Points, in no order, along strands that fork, close into loops and pass close to each other.
(in the rows, 128 means zero)
Two points are linked if the straight distance between their rows is under 194. Some points are linked to none.
(835): [ 92 120 153 134 116 113  99 148 154 109 147  96  94 160 141 108 101 181
 105 111 180 134  88 112 159 165 161  99 148 109 108 109  86  92 138  94
 149 157 114 186 132 199 172 122  78 119 122 135 114 124 128  93 167 140
 100 158 135 183 150 109  99  96 144 122  96 114 163  97 132]
(689): [149 183 162 185 150 141 140  61 138  92  96 180 125  97  96 100 167  92
 153 168 127 135 164 112  92 108  58 152 123  89 168  81 125 140  88 165
 106 124 155  80 128  82 116  80 152 137 119 138 167 130 151 159 101 142
 122 141 130 132 147 121 131 141 148 149 122 155 129 165 136]
(50): [ 93 145 137 170 144 141 110 129 133  89 108 143 161 113 124 128 128 168
 107 154 164 123 131 137 126 121 112 108 147 108  88  75 118 106 125 133
 137  92 113 168  82 150 163 106 122 143  82 125 155 147 124 135 160 153
 121 130 160  95 158  91 141 106 172 150 109 122 146 157 143]
(891): [109 190 145 189 115 131 125  66 132 109 108 160 134 118 116 102 132 142
 120 160 170 137 104 109 118 125 119 101 172  78 155  91 118 105 114 105
 112 191 134 124 165 149 147 123  63 130 156 121 165 115 121 121 109 145
 146 127 154 138 217 110 155 122  84 117 142 108 185 125 141]
(670): [127  98 186 167 151  75 134 100 123 132 133 102  81 139 121 122 143 108
 114 139 101 125 152  99 114 180 100 123 139 106 138 126  77 111 109 179
 124 103 133 109 110  96 139  96 144 113 116 125 155 140 193 188 189 150
  49 127 108 197 120 114  97 162 164 141 107 130 120 126 170]
(763): [ 72 158 113 107 131 129 113 144 134  86 137 148 110 104 134 125 126 159
 160  96 181 120 123 112 150 114 106 112 114 147 131 101 136  94 117  94
 134 156 108 175 129 166 159 109 124 131  89 126 110 153 100  89 141 137
 109 161 141 117 160 114 134  74 113 146 108 182 139 100  93]
(856): [146 122 184 182 185  97 139  75 109 142 117  80  86 130 151 103 140 180
 113 156 134 135 147 101 145 180 157 109 190 105 120 122  67 108 142 127
 115 143 124 136  72 141 156 107 106 118 128  94 178 152 184 178 185 200
 100 136 156 174 159 144  95 128 146 151 112 104 138 111 188]
(443): [149 165 117 158 138 188 117 147 133 180 100 191 156 107 101 125 183 119
 105 171  99 139 114 150  99 102 166 129 118 118 104 116 135 148 170 131
 100 136 127 113 131 131 106 111 141 173 150 161 124 109 131 116  76 125
 130  96 149  27 172 134 140 154 112 118 126 112 115 174 105]
(503): [120 208 133 193 132 137 145 114 137 141 101 172 111 110 101 141 165 131
 105 174 127 131  84 113  92 113 147  98 190  97 119  99  87 104 166 148
  94 193 118 128 153 152 136 103 102 170 173 160 122  80 142 132  95 116
  65 111 150  94 190 120 100 161 117 119 127  84 167 149 122]
(487): [158 155 187 139 146 139  99 101 131 148 106 139 141 124 138  75 131 163
 119 142 147 131 153 142 154 106 162 117 143 110 143 137 148 124 153 104
 100 171 154 104 151 138 123 173 119 123 135 114 151 163 123 145 113 161
 198 123 167 107 173 158 156 116 126 138 168 113  83 116 143]
(656): [107 157  78  95 126 162 135 139 113 151 123 149 131 108 127 114 136 142
 142 109 160 128 126 132 150 116 157 113 122 164 148 161 164 122 137  79
 117 183 108 144 163 143 131 159 100 131 140 114 115 138  73 104  99 123
 171 111 150  92 188 131 170  78  45 122 171 132 137 104  97]
(945): [ 88 169  13 155 131 208 120 170 120 160 128 203 144  90  74 173 179 129
 130 125 111 122  63 138 101 115 145 129 128 190 109 126 146 127 143 137
 144 114  75 181 101 157 105 110 106 175 140 145  99 115  83  91 109 107
 118  90 133  30 158 107 175 108  74 110  73 159 152 159  98]
(719): [ 81  69 111 104 143 121 136 135  88 123 145  65 152 157 199 118  97 152
 131  93 133 115 144 130 143 176 134 118 108 174 122 148 118 140 102 107
 173  79 114 167  85 132 156 157 120  69 127 109 144 136 134 134 176 142
 110 149 106 171  83 112  83 118 131 133 129 127 111  93 142]
(38): [172 134 209 135  99  85 131  74 162 116 123 133  69 141  66 127 130  50
 163 157 101 128 145  98 122 123  52 151 122  70 174 135 145 133 101 148
 102 168 167  46 178  72 115 106 143 102 109 135 157 137 156 186 110 122
 126 124  92 196 116 178 163 159 158 147 143 135 107 134 154]
(872): [ 63 154  43 153  91 132 156 127 113  99 143 135 152 124 107 194 100 121
 126  88 136 128  59 113  99 118  86 134 164 173 128 127 140 107  91 152
 173  99  87 189 148 145 125 126  72 127 144 137 101  96 105  87 155  86
 122 116  99 146 133  78 160 127  86  95  90 144 215 113 112]
(289): [138 104 189 155 117 111  91 125 155 104 128 101 130 165 147  89 105 181
  93 135 171 140 118 107 151 155 151  93 138  76 127 114  97 117 136 108
 145 130 148 152 140 163 155 151 107 109 116 131 150 148 156 113 149 145
 137 145 143 175 135 117 120 116 162 127 119 113 135 113 161]
(674): [152  81 165 111 118  79 163 106 105 141 158  68  54 164 124 129 123 114
 122 123 103 141 162 105 132 181 133 133 138 115 143 147 102 128 125 163
 131 125 137  95 122  88 137 109 137 106 136 123 143 130 177 164 174 126
  68 126  96 219 105 152 105 153 138 126 133 112 126 107 168]
(732): [115  90 106  79 131 125 100 211 120 102 130 106 212 130 180 113 103 101
 114 102 149 113 156 171 153 137 119 120  79 163  95 161 157 128 107  93
 144  74 145 138 108 123 117 179 170 111 103 114 103 141  67 128  77 126
 205 130 135  91  54 118 138 121 145 130 147 130  59 138  91]
(440): [107 139  53 127 103 184  91 205 147 154 127 187 170 112  97 161 141 133
  93 131 114 126  72 160 105 101 148 127 121 163  89 114 137 111 146 154
 140  95 106 175 110 155  97 122 143 194 122 167  78 115  92  84 113  93
 128 101 130  39 117 101 150 131 127  91  92 133 116 188 101]
(285): [174  63 141  96  58 121 157 122 131 113 145  65 155 192 146 148  86 124
  75 126 147 139 146 108 119 142 117 123 136  77 115 141 140 166 113 119
 157 128 160 113 176  98 125 162 108  85 132 130 148 118 153 108  95  97
 187 125 110 221 101 144 143 141 131 110 145  77 184 127 149]
(634): [116  85 122 113 137 103  53 221 128 118 123 131 190 133 183 109  91 128
  83 120 137 103 121 174 130 137 141  97  77 139  92 164 113 104 144  96
 124  88 129 160 107 165 118 184 168 126 118 133  72 148  88 113 122 116
 151 146 143  80  47 115 114 136 176 126 131 115  51 142 114]
(403): [157 129 159 119 200 139  79 139 140 169  96 148 144  85 170  80 160 118
 163 136  96 121 176 162 142 118 162 173  78 151 127 151 147 160 150 114
  98 106 143  95  72 139 106 137 168 125 134 113 123 153 124 151 113 182
 146 139 131  48 117 141 102 144 121 156 146 160  54 129 107]
(666): [153 153 130 151  80 130 131  89 148  90 119 180 167 126  98 135 138  46
 157 123 123 126 123 107  96  82  32 163  98 104 172 116 176 149  65 144
 134 126 166  80 190  75  93 132 141 111 136 133 138 102 142 119  74 104
 176 132 105 153 130 111 159 146 117 126 126 161 164 143 119]
(275): [174 127 149  98  48 113 128 124 165  99 135 147 139 137  93 151 112  59
 148 133 121 124 120 112 126  77  76 161 101  67 141 118 176 146  94 133
 113 142 178  66 206  83  82 122 146 130 130 151 106 105 143 105  68  86
 175 124 105 146 115 144 158 147 143 110 132 137 151 137 112]
(335): [ 69 179  77 166  83 141 125 142 143  95 125 168 144 109  89 171 103 134
 110 119 171 122  39 125 109 114 108 101 166 129 116  95 129  95 112 129
 146 140 104 179 153 172 142 121  70 152 133 139 103  93 100  86 143  95
 115 113 123 118 181  79 160 114 102 100  99 126 212 131 118]
(263): [153  78 174 144 122 121 119 115 123  87 129  52 149 170 163  93 111 181
  97 141 160 135 156 102 158 187 142 103 128  76 126 116  87 141 114  94
 179  76 162 157  96 125 167 138 112  74 106 108 197 160 166 121 148 150
 154 149 133 204  96 131 116 106 163 151 119 108 146 130 175]
(149): [117  57 107 102 129 100  82 187 108 114 145  74 163 167 188 118  74 148
  77 119 132 109 123 171 144 158 150  93  96 139  92 164 108 120 145  97
 143  73 110 175 107 152 136 188 146  95 126 127  88 144 104 118 142 107
 131 149 124 128  22 123  96 132 184 127 137 101  65 133 127]
(914): [ 86 181 125 177  89 133 120 112 156  91 116 159 134 117  95 138 111 145
 110 144 187 126  53 114 117 116 121  91 168  87 128  92 122  97 118 107
 125 177 122 156 167 172 156 123  59 145 137 132 131  98 105  99 132 115
 125 123 137 128 213  97 159 111 103 114 114 110 204 128 122]
(460): [ 80 100 102 116 176 112 133 115  99 170 172  83  67 117 158 147 116 155
 146 105  80 107 121 131 128 155 155 131 137 176 102 152  86 111 164 159
 141 124  60 170  85 165 137  94 112 125 128 109  83 124 131 152 240 147
  36 142 114 153  95 116  38 121 148 138 112  93 130 116 144]
(312): [ 90 174  84 189 174 159 141  90 123 120  96 199 151  78  92 130 169 109
 173 128 116 125 112 126  97  97  90 147 116 154 136 104 159 145 108 150
 124 112 109 132 102 129 139 118 118 145 125 121 156 126 119 145 141 140
 111 123 141  89 175  96 158 119 114 148 109 171 157 138 120]
(232): [148 111 196 136 161 102 144  61 124 139 136  86  83 143 122  85 130 140
 164 105 131 127 166 101 158 160 112 140 127 132 172 151 142 141 110 121
 138 150 150  95 124 112 153 158 120  70 107  85 194 170 147 193 171 181
 155 145 124 201 121 175 140 109 126 166 144 147  84  90 164]
(25): [121 157  88 164 107 125 163  96 112  95 126 170 157 123 105 159 139  62
 156 105 113 133 116  92  79 108  43 154 121 142 176 121 164 145  62 154
 149 113 141 112 169  87 108 128 121 115 154 129 138  95 145 112  91 102
 132 122 102 161 137  95 158 137  82 122 117 171 191 127 115]
(39): [150 121 205 151 198  94 141  51 122 140 130  92  64  97 117  83 174 133
 166 126 108 120 187 104 148 166 101 148 141 123 173 143 112 118 105 148
 115 137 147  74  84  87 139 111 152  97 105  83 193 179 170 218 200 196
 112 137 117 200 133 162 120 130 123 164 123 164  79 115 178]
(93): [104 147  67 157  85 156 108 182 151 129 118 205 190 122  93 168 133 107
  95 122 106 119  56 153  89  82 115 132 128 151 100 108 141 117 117 177
 147  92 116 158 125 147  86 146 138 182 136 167  78  96 118  81 117  69
 130 105 115  83 119  81 156 154 142  84  77 133 149 170 128]
(532): [144 149 166 142 177 134 114 118 123 155 112 124 116 112 142 101 148 182
 118 154 136 129 142 132 153 120 179 104 166 129 120 136 115 114 173 111
  89 174 113 128 111 163 143 143 113 136 126 114 144 157 133 147 139 175
 139 125 171  95 180 160 130 112 127 150 155 108  91 112 142]
(228): [114  72 137  84 146 124 145 133  92 128 136  58 145 174 197  97 101 161
 143  95 163 121 161 127 165 189 147 115 107 162 131 156 134 146 113  78
 168 125 126 150 103 127 158 174 118  69 123  87 160 146 113 127 131 146
 158 156 134 188  94 152 101 103 108 145 158 131 103  75 145]
(586): [120 127 121 120 107 132 104 166 134 125 124 153 163 135 140 118 112 145
  88 128 136 131 115 142 122 111 151 116 126 119 121 120 137 121 132 123
 129 124 135 134 145 147 121 157 133 158 134 150 105 122 124  92 123 108
 147 121 142 100 150  94 131 130 123  95 133 109 133 138 120]
(390): [166  59 197  97 121  93 135  94 125 149 150  56 102 184 142  89 110 129
 141 100 134 125 174 112 159 186 124 146 108 118 156 166 131 161 112 122
 167 122 170  86 130  99 137 174 127  53 131  86 203 153 156 173 143 151
 166 142 101 229  81 175 124 132 117 143 155 132  91  82 184]
(756): [166 162 101 155 105 205 116 162 145 175 102 207 182 113  78 118 185  80
 107 163 102 141  91 161 109  96 157 147  89 113 105 135 156 159 151 117
 105 134 146 101 145 109  75 112 155 173 154 162 110  96 121 106  47 111
 178  87 141  15 154 139 165 157 109  98  98 119 105 192 103]
(148): [152  98 153  98  94  92 150 115 127  93 130  99 148 153 123 139 112  73
 138 125 101 125 173 133 124 120  94 154 105 112 134 125 144 155  92 146
 145  69 166  72 122  80 118 112 158 100 111 133 153 125 157 165 106 123
 149 113  98 155  79 130 151 155 165 135 135 134 124 127 130]
(789): [163  97  71  73  77 140 197 134  86 132 140 108 175 174 146 183 102  88
  98 117 112 134 144 146  86 109 119 148 150 152 125 153 149 154 109 139
 146 114 136  93 159  64  86 150 132 125 160 134 123  78 130 106  63  77
 187  98 117 155  94 123 149 152  85  78 150  87 185 136 123]
(397): [ 75 131  64 117 164 141 135 127 102 176 154 122  91 103 152 155 126 153
 144 102  84 114 107 142 110 124 162 128 137 190 108 142 101 114 167 153
 139 131  50 173  99 172 125  99  95 154 138 123  74 118 105 124 202 142
  56 129 125 104 117 102  65 116 110 118 118 101 146 126 115]
(136): [105 128 126 136 143 119 174  95 101 120 131 106 107 129 121 139 115 141
 145 113 123 128 139 113 128 140 124 117 141 152 137 132 147 134 115 127
 135 129 115 132 111 118 158 116 102 111 112 116 163 130 137 152 164 155
 106 127 136 157 155 136 134 105 126 144 138 126 155 106 129]
(407): [132 159 128 115 119 169 104 140 123 153 112 156 163 120 131  77 135 150
 112 144 168 123 136 142 150 107 158 104 133 129 135 144 165 120 139  75
 109 183 143 123 168 130 125 169 113 140 135 115 136 148  85 116  84 133
 217 101 160  87 199 136 185  99  72 123 175 108 113 131 116]
(573): [142 136 101  77 127 143 130 156 144 132 124 146 132 110 119 115 131  91
 182  92 117 138 143 155 146  91 137 172  72 169 141 151 186 159 119 108
 117 120 140 109 139 109 105 131 158 136 124 130 105 124  95 110  77 124
 172 124 118  79 111 141 151 116 113 125 133 179  91 115  68]
(698): [138 171 145 157  76 128 136 121 165 112 121 172 114 129  64 175 116  98
 124 148 126 120  58 118 114  81 106  96 143  84 137 108 136 119 134 151
 103 174 153 106 192 123 122 120 132 166 130 161 106  88 139 108 106  69
 101 122 119 120 154 143 140 150 165 118 133 112 161 150 121]
(235): [141  52 154 121 128  88  87 168 133 124 151  58 125 191 167  99  82 165
  88 118 143 117 106 131 164 178 157  95 106 108 111 160  87 130 152  95
 156  97 125 175 134 163 154 180 129  80 124 128 109 145 146 123 149 115
 124 164 123 188  33 151  93 122 200 145 129 107  76 106 157]
(947): [108 116 110  76 142 138 139 140  98 137 123 109 146 142 181 105 111 144
 145  93 165 126 162 129 155 148 148 119 112 170 144 151 158 131 120  84
 137 159 119 147 132 132 145 170 116 103 125  98 133 147  91 109 112 139
 175 135 139 139 140 131 132  89  68 126 164 139 119  78 115]
(654): [119 158 104 160  96 136 127 138 155 126 116 195 134 129  78 172 127  88
 121 130  95 116  61 137  92  84 114 122 126 125 127 119 132 132 126 176
 118 121 126 125 155 136 106 115 141 175 138 172  91  87 143 109 122  72
  87 116 112 100 124 106 139 168 164 102 104 136 146 152 122]
(22): [140 182 107 198 167 160 153  71 132 116  96 205 141  93  77 126 182  68
 177 150  99 134 128 125  85  94  70 164  97 133 158 104 155 168  97 164
 114 116 128  90 115  97 116  87 147 142 141 136 155 113 138 146  93 129
 114 125 128  95 152 125 153 151 132 153  99 183 143 159 114]
(880): [125 126 115  84 127 146 114 185 138 108 124 126 183 118 137 115 123  98
 149 101 143 129 154 160 153 104 118 140  83 170 115 139 178 147 106 104
 137  88 149 123 116 119 117 146 159 126  92 119 117 138  75 125  81 135
 201 122 132  81 101 129 166 107 136 140 139 153  80 131  83]
(347): [ 90 124 131 182 154  97 140  98 114 135 125 152 116 121 125 132 136  82
 130 120  89 124 127 105  79 153  87 134 117 146 139 120 104 125  93 189
 133 105 120 126 120 116 129 102 123 125 143 131 135 117 173 159 181 134
  42 128 110 169 139  73  98 165 123 122 110 136 154 126 151]
(236): [ 71  77 106 103 163 106 127 135  81 144 182  51  93 144 182 128 103 161
 142  87 110 103 131 129 154 181 137 119 118 178 105 153  86 113 133 118
 163 106  78 189  79 155 155 116 122  84 119 107 101 137 127 143 223 141
  51 161 111 181  57 128  33 111 157 140 111 114 100  98 142]
(767): [163  83 186 165 163  97 128  93 106 125 130  47  99 159 154  97 127 179
 106 148 138 129 157 103 158 208 154 107 158  98 129 139  76 126 128 119
 156  95 146 134  73 120 159 121 126  89 121  96 200 164 186 169 181 179
 112 137 137 190  97 151 100 125 165 160 118 106 123 113 202]
(207): [ 76 139 124 112 134 121  99 161 129 104 153 111  92 135 147 126 108 182
 125 104 174 118 115 127 162 147 138  98 140 145  88  97  94  75 151  87
 145 159  89 200 111 190 175 101 106 126 102 131  94 138 108  95 170 135
  81 163 145 146 130 112  85  90 144 134  94 138 137  98 112]
(718): [155 107 129  58 109 116 127 188 143 146 141  99  91 136 129 132 103 150
 122 128 139 150 145 159 162 115 177 132 118 128 104 135 131 119 175 109
  94 151 123 127 149 135 109 136 163 150 118 138  75 138  95 101  98  98
 137 129 143  98  86 169 119 115 143 114 166 117  72 125 102]
(683): [ 76 149  97 185 152 145 128 120 119 110 105 176 185 102 126 131 151 128
 138 131 130 128 133 133  95 119  87 143 128 151 117  81 149 129  97 152
 150  69 109 147  80 138 135 127 123 142 114 124 160 128 126 130 142 143
 122 123 143  96 156  69 153 123 127 132 109 150 162 145 137]
(309): [ 95 142  57 127 100 134 160 119 109 101 139 140 161 123 134 179 118 104
 137  84 131 140 103  96  96 118  81 157 145 156 160 126 151 128  80 142
 160 103 120 152 156 113 110 131 105 119 153 128 118  97 130  86 118 102
 137 121  96 151 136  82 157 125  53  96 105 164 216 101 107]
(627): [161 128 223 190 129 105 109  86 158  93 113 122 125 146 103 102 127 156
  94 163 157 138 127  98 132 136 110 100 160  44 146 101  89 114 136 142
 126 140 162 114 144 132 146 128 116 121  97 128 171 155 173 153 155 149
 136 139 148 172 141 131 128 135 193 143 113 108 121 137 179]
(949): [163 152 104  93 121 161 139 128 130 139 125 157 102 108  98 125 154 103
 173 120 104 150 145 135 136  93 153 170  89 131 152 121 164 157 138 126
 100 139 148  95 145  95 102  96 157 154 153 148 123 119 126  98  78 121
 138 121 115  66 140 150 138 127  89 124 120 180 122 123  76]
(607): [169 132 149 134 172 159  89 139 145 182  93 174 146  92 148 104 175 122
 132 171  87 136 159 145 116 114 173 167 100 117 116 127 126 158 173 129
  92 100 133  92  87 131  99 109 162 149 145 143 131 136 141 133 102 169
 133 126 129  20 144 137 107 161 119 139 130 139  80 158 110]
(938): [112 139 169 139 178 124  75 166 145 152 114 142 119 108 151 109 143 185
 108 150 150 113 111 134 147 118 172  93 154 133  97 129  88  88 193 115
  96 166 102 166 106 204 146 140 131 150 115 124  95 146 120 131 161 163
  89 138 167  78 161 134  93 117 158 147 125 116  81 121 125]
(523): [112 104 139 118 194 117  72 170 102 160 130 119 123 118 196 114 129 169
 121 123 129 102 140 145 143 153 165 105 120 159  98 136  91  96 176 100
 103 135  87 168  80 189 132 146 144 126 121 114  83 148 108 127 154 166
  85 150 160  89 109 138  63 117 140 154 140 120  72 115 125]
(550): [162 163 186 151 194 104 159  50 136 136 117 130  43  69  87 110 186 105
 187 152  88 131 180  95 128 129 100 156 144 112 172 140 115 133 117 170
  88 155 143  61 110  72 125  84 166 126 118 111 162 161 161 208 162 169
 104 138 109 170 156 177 134 154 127 170 119 172  96 131 144]
(784): [131 196 109 199 131 121 174 106 111 133 112 160 103 132 111 156 145 105
 106 167 102 141 105 108  70 130 118  99 179 133 136 110  96 110 126 155
 106 186 105 122 148 118 124  81 111 148 180 159 118  70 150 129  82 109
  60 108 152 130 161 119 100 168 111 122 139  82 184 154 130]
(958): [174  50 173 109  85 120 129 130 140  97 143  37 155 188 157 108  96 158
  93 135 157 138 146  94 155 173 129 114 116  64 120 138 114 173 114 100
 184  87 172 141 145 118 153 161 111  63 108 117 181 148 158 114 115 124
 191 145 111 226  79 153 135 117 157 146 130  99 158 127 166]
(45): [120 171 128 100 126 141 117 113 133  97 136 143 104  92 138 101 152 164
 165 129 172 146 169 105 160 113 128 137 130 114 157  85 140 104 123  92
 119 165 133 130 121 133 151  99 128 134 113 121 146 160 113  92 122 150
 129 146 138 103 185 126 131  80  84 141 130 179 134 108 103]
(528): [114 107 126 121 215 131  83 146 106 174 114 143 156  99 203 105 148 144
 148 123 100  98 158 154 131 144 156 139  88 179 126 150 128 132 148 108
 107 114 105 130  64 167 124 154 147 115 133 104 115 151 115 144 148 185
 111 139 151  63 123 128  82 117 108 159 157 134  66 116 127]
(691): [176  49 201 107 111  70 145 104 120 146 162  43  62 184 126 100 130 111
 127 127 117 134 181 106 155 213 118 141 124  99 149 160  95 137 109 144
 153 110 161  75 120  78 134 126 146  72 129 106 184 154 184 185 160 138
 103 125  82 245  78 181 132 150 129 140 135 131  97 104 203]
(825): [107 216 142 207 157 131 137  60 135 129  93 188 116  81 107  99 167 133
 147 172 142 137  99 104 107 111 125 116 175  84 157  95  96 104 139 126
  90 206 124 114 153 149 145 106  76 147 175 126 161 111 132 141 112 146
 103 132 157 108 229 115 130 136  87 136 135 121 159 131 134]
(119): [126 120  90  60  99 144 115 202 142 157 150 110  97 138 122 140 101 155
  91 125 144 135 104 175 141 112 183 108 137 143  96 139 110  97 185 116
 105 157  98 168 150 148 116 136 142 177 108 147  49 122  75  96 117  76
 114 125 150  89  79 147 108 115 155 101 151 101  83 159  93]
(566): [114  96  94 124 167 137 118 139 126 163 120 145 143 114 143 166 139 102
 146 127  51 109 134 160 102 119 141 166  89 177 105 146 140 165 143 164
 123  51  97 108  71 139 103 114 158 145 135 137 106 120 123 157 151 140
  86 116 116  67  83 119 115 162 163 137 118 134  99 155 106]
(765): [131 158 126 125 183 136 143  97 104 155 122 142  85  78 146 129 183 150
 156 154  99 135 173 107 127 142 153 150 148 131 132  90  86 124 145 143
 103 141 109 122  65 128 140  63 129 154 146 117 155 137 160 139 156 182
  61 134 134  89 181 122  72 127  71 143 118 143 151 120 133]
(220): [163 114 176  76  87 101 125 149 178 134 134 118  76 140 102 135 101 127
 144 131 129 145 119 136 168  96 159 136 113  97 124 142 146 129 161 121
  82 168 149  93 178 131 103 140 159 153 124 145  83 129 120 118  99  87
 139 135 124 119 110 176 139 136 168 118 158 118  84 110 119]
(182): [154 181 135 109 128 149 123 108 135 127 124 156  96  92 115 108 165 150
 163 149 136 152 165 113 147 101 146 145 132  98 155  87 141 127 145 116
 103 166 141 104 135 113 132  97 140 153 140 140 142 146 129 105  96 141
 132 135 136  75 185 149 125 110  82 132 135 159 127 126 101]
(917): [176  78  96  59  55 119 192 120  94 124 161  68 133 180 154 175  86 101
  99 121 131 143 157 122 100 133 107 153 154 117 131 138 130 154 108 135
 147 133 148  96 167  65 107 132 129 109 155 133 126  89 141 107  82  76
 153 117  97 210  85 148 131 151 103  90 153  88 191 122 138]
(792): [151  45  96  59  71 127 135 196 136  82 160  54 219 170 156 160  84 118
  57 118 147 126 130 154 153 112 122 119 117 120  78 150 140 150 113 117
 166  62 150 145 149 103 111 169 145 108 103 126  94 129  98 114 101  79
 218 118 107 138  52 120 156 133 158 105 133  88 128 154 117]
(879): [158 123 174  83  69 109 119 142 184 108 137 134 114 134  96 140  97  92
 153 121 131 135 122 127 155  83 116 148  96  82 140 123 169 138 126 127
 100 146 174  87 179 111 103 128 153 140 106 148 101 132 129 108 100  97
 159 137 109 129 115 152 156 133 164 120 141 145 109 125 109]
(97): [160  75  82  37 126 128 153 161 108 154 135 104 163 148 169 131 107  90
 150 101  89 130 169 184 136 128 165 168  99 177 107 174 155 166 125 122
 138  71 138  91  97  93  94 150 161 127 159 110 123 109 100 143  86 119
 176 111 103  87  46 127 115 144 113  97 163 117  87 123 106]
(513): [121 142 105  94  81 139 132 168 158 124 154 113  83 138  89 175  93 166
  98 121 153 128  74 146 141  99 161  93 166 125  99 124 119 100 170 129
 120 167 111 164 167 152 148 125 113 169 110 157  67 109  98  91 140  69
  99 123 127 124 126 137 118 109 168 107 132  99 142 139 100]
(778): [ 50 137  58 149 152 140 134 136 103 151 129 144 141 109 130 166 116 146
 131  92  99 106  82 145 108 125 131 122 134 202  98 142 136 116 137 146
 159 106  63 185  95 177 140 118  85 135 126 128  95 120  92 127 195 127
  80 120 138 105 132  87 120 118 121 118 106 113 153 128 124]
(69): [172 144 188 123 149  84 165  75 134 129 123 118  46 111  77 126 154  77
 184 156  84 133 176 110 128 133  90 156 132 108 167 139 131 141 114 165
  94 146 154  45 128  62 116  77 169 120 117 125 160 138 159 207 128 142
 107 117  98 182 127 192 155 162 146 167 133 156 102 128 139]
(94): [139 148 112 123  66 126 156 134 147 107 148 108  88 138  80 200  93 137
 104 129 147 136  84 115 115 109 116  97 170  95 122 101 131 110 138 140
 122 163 130 144 176 116 147 111  99 152 125 159  96  94 126  93 121  75
 102 116 120 156 138 140 137 115 160 113 131 104 191 140 110]
(278): [133 155 196 198 146 119 120  67 149  95  94 158 137 109  98  96 141 124
 129 161 142 131 136 115 106 117  77 121 140  72 150  92 107 126 113 159
 115 125 152 102 129 123 139 122 137 130  90 127 171 146 159 163 155 153
 129 144 144 145 149 109 137 137 187 149 123 134 110 141 162]
(859): [150  86  52  48  94 146 166 167 100 145 139 121 195 155 163 159 111  92
  99 104 102 136 142 168 118 112 144 170 129 168 115 164 154 155 111 135
 150  77 132 109 134  78  82 166 156 138 159 122 114  94 110 104  78  89
 211 103 110 108  71 102 136 148  83  63 139 108 136 141 112]
(908): [102 157  37 112 122 174 145 151 109 139 134 161 127  99  97 160 143 129
 145 104 127 130  94 131 122 104 145 118 125 182 137 146 162 127 135 111
 129 138  98 159 150 137 121 129 110 151 139 132 104 119  83  92 107 106
 140 103 138  66 168 118 170  92  63 117 127 149 156 126  85]

A fork is a point with three links, a tip a point with one. Leave the first point through the second and follow the links. Name the first fork or tip that comes.
(45); (182) | (235)
(634); (732) | (289)
(872); (309) | (656)
(550); (39) | (347)
(674); (691) | (38)
(656); (947) | (778)
(879); (275) | (784)
(627); (278) | (50)
(97); (859) | (263)

A piece is two or more points that can be reached from each other along the links. Count, over all rows, the pieces, the separate loops (a circle has one, a figure eight two, a Y none), the forks (points with three links) and the tips (points with one).
pieces | 3
loops | 0
forks | 3
tips | 9

Name the points in between on the shortest way along the links from the first point to the second, in order.
(880); (22) | (573), (949), (182), (45), (763), (207), (835), (289), (627), (278), (689)
(674); (38) | (691), (390), (232), (39), (550), (69)
(487); (666) | (407), (656), (908), (945), (440), (93), (654), (698), (94), (513), (119), (718), (220), (879), (275)
(523); (397) | (938), (532), (487), (407), (656), (947), (228), (719), (236), (460)
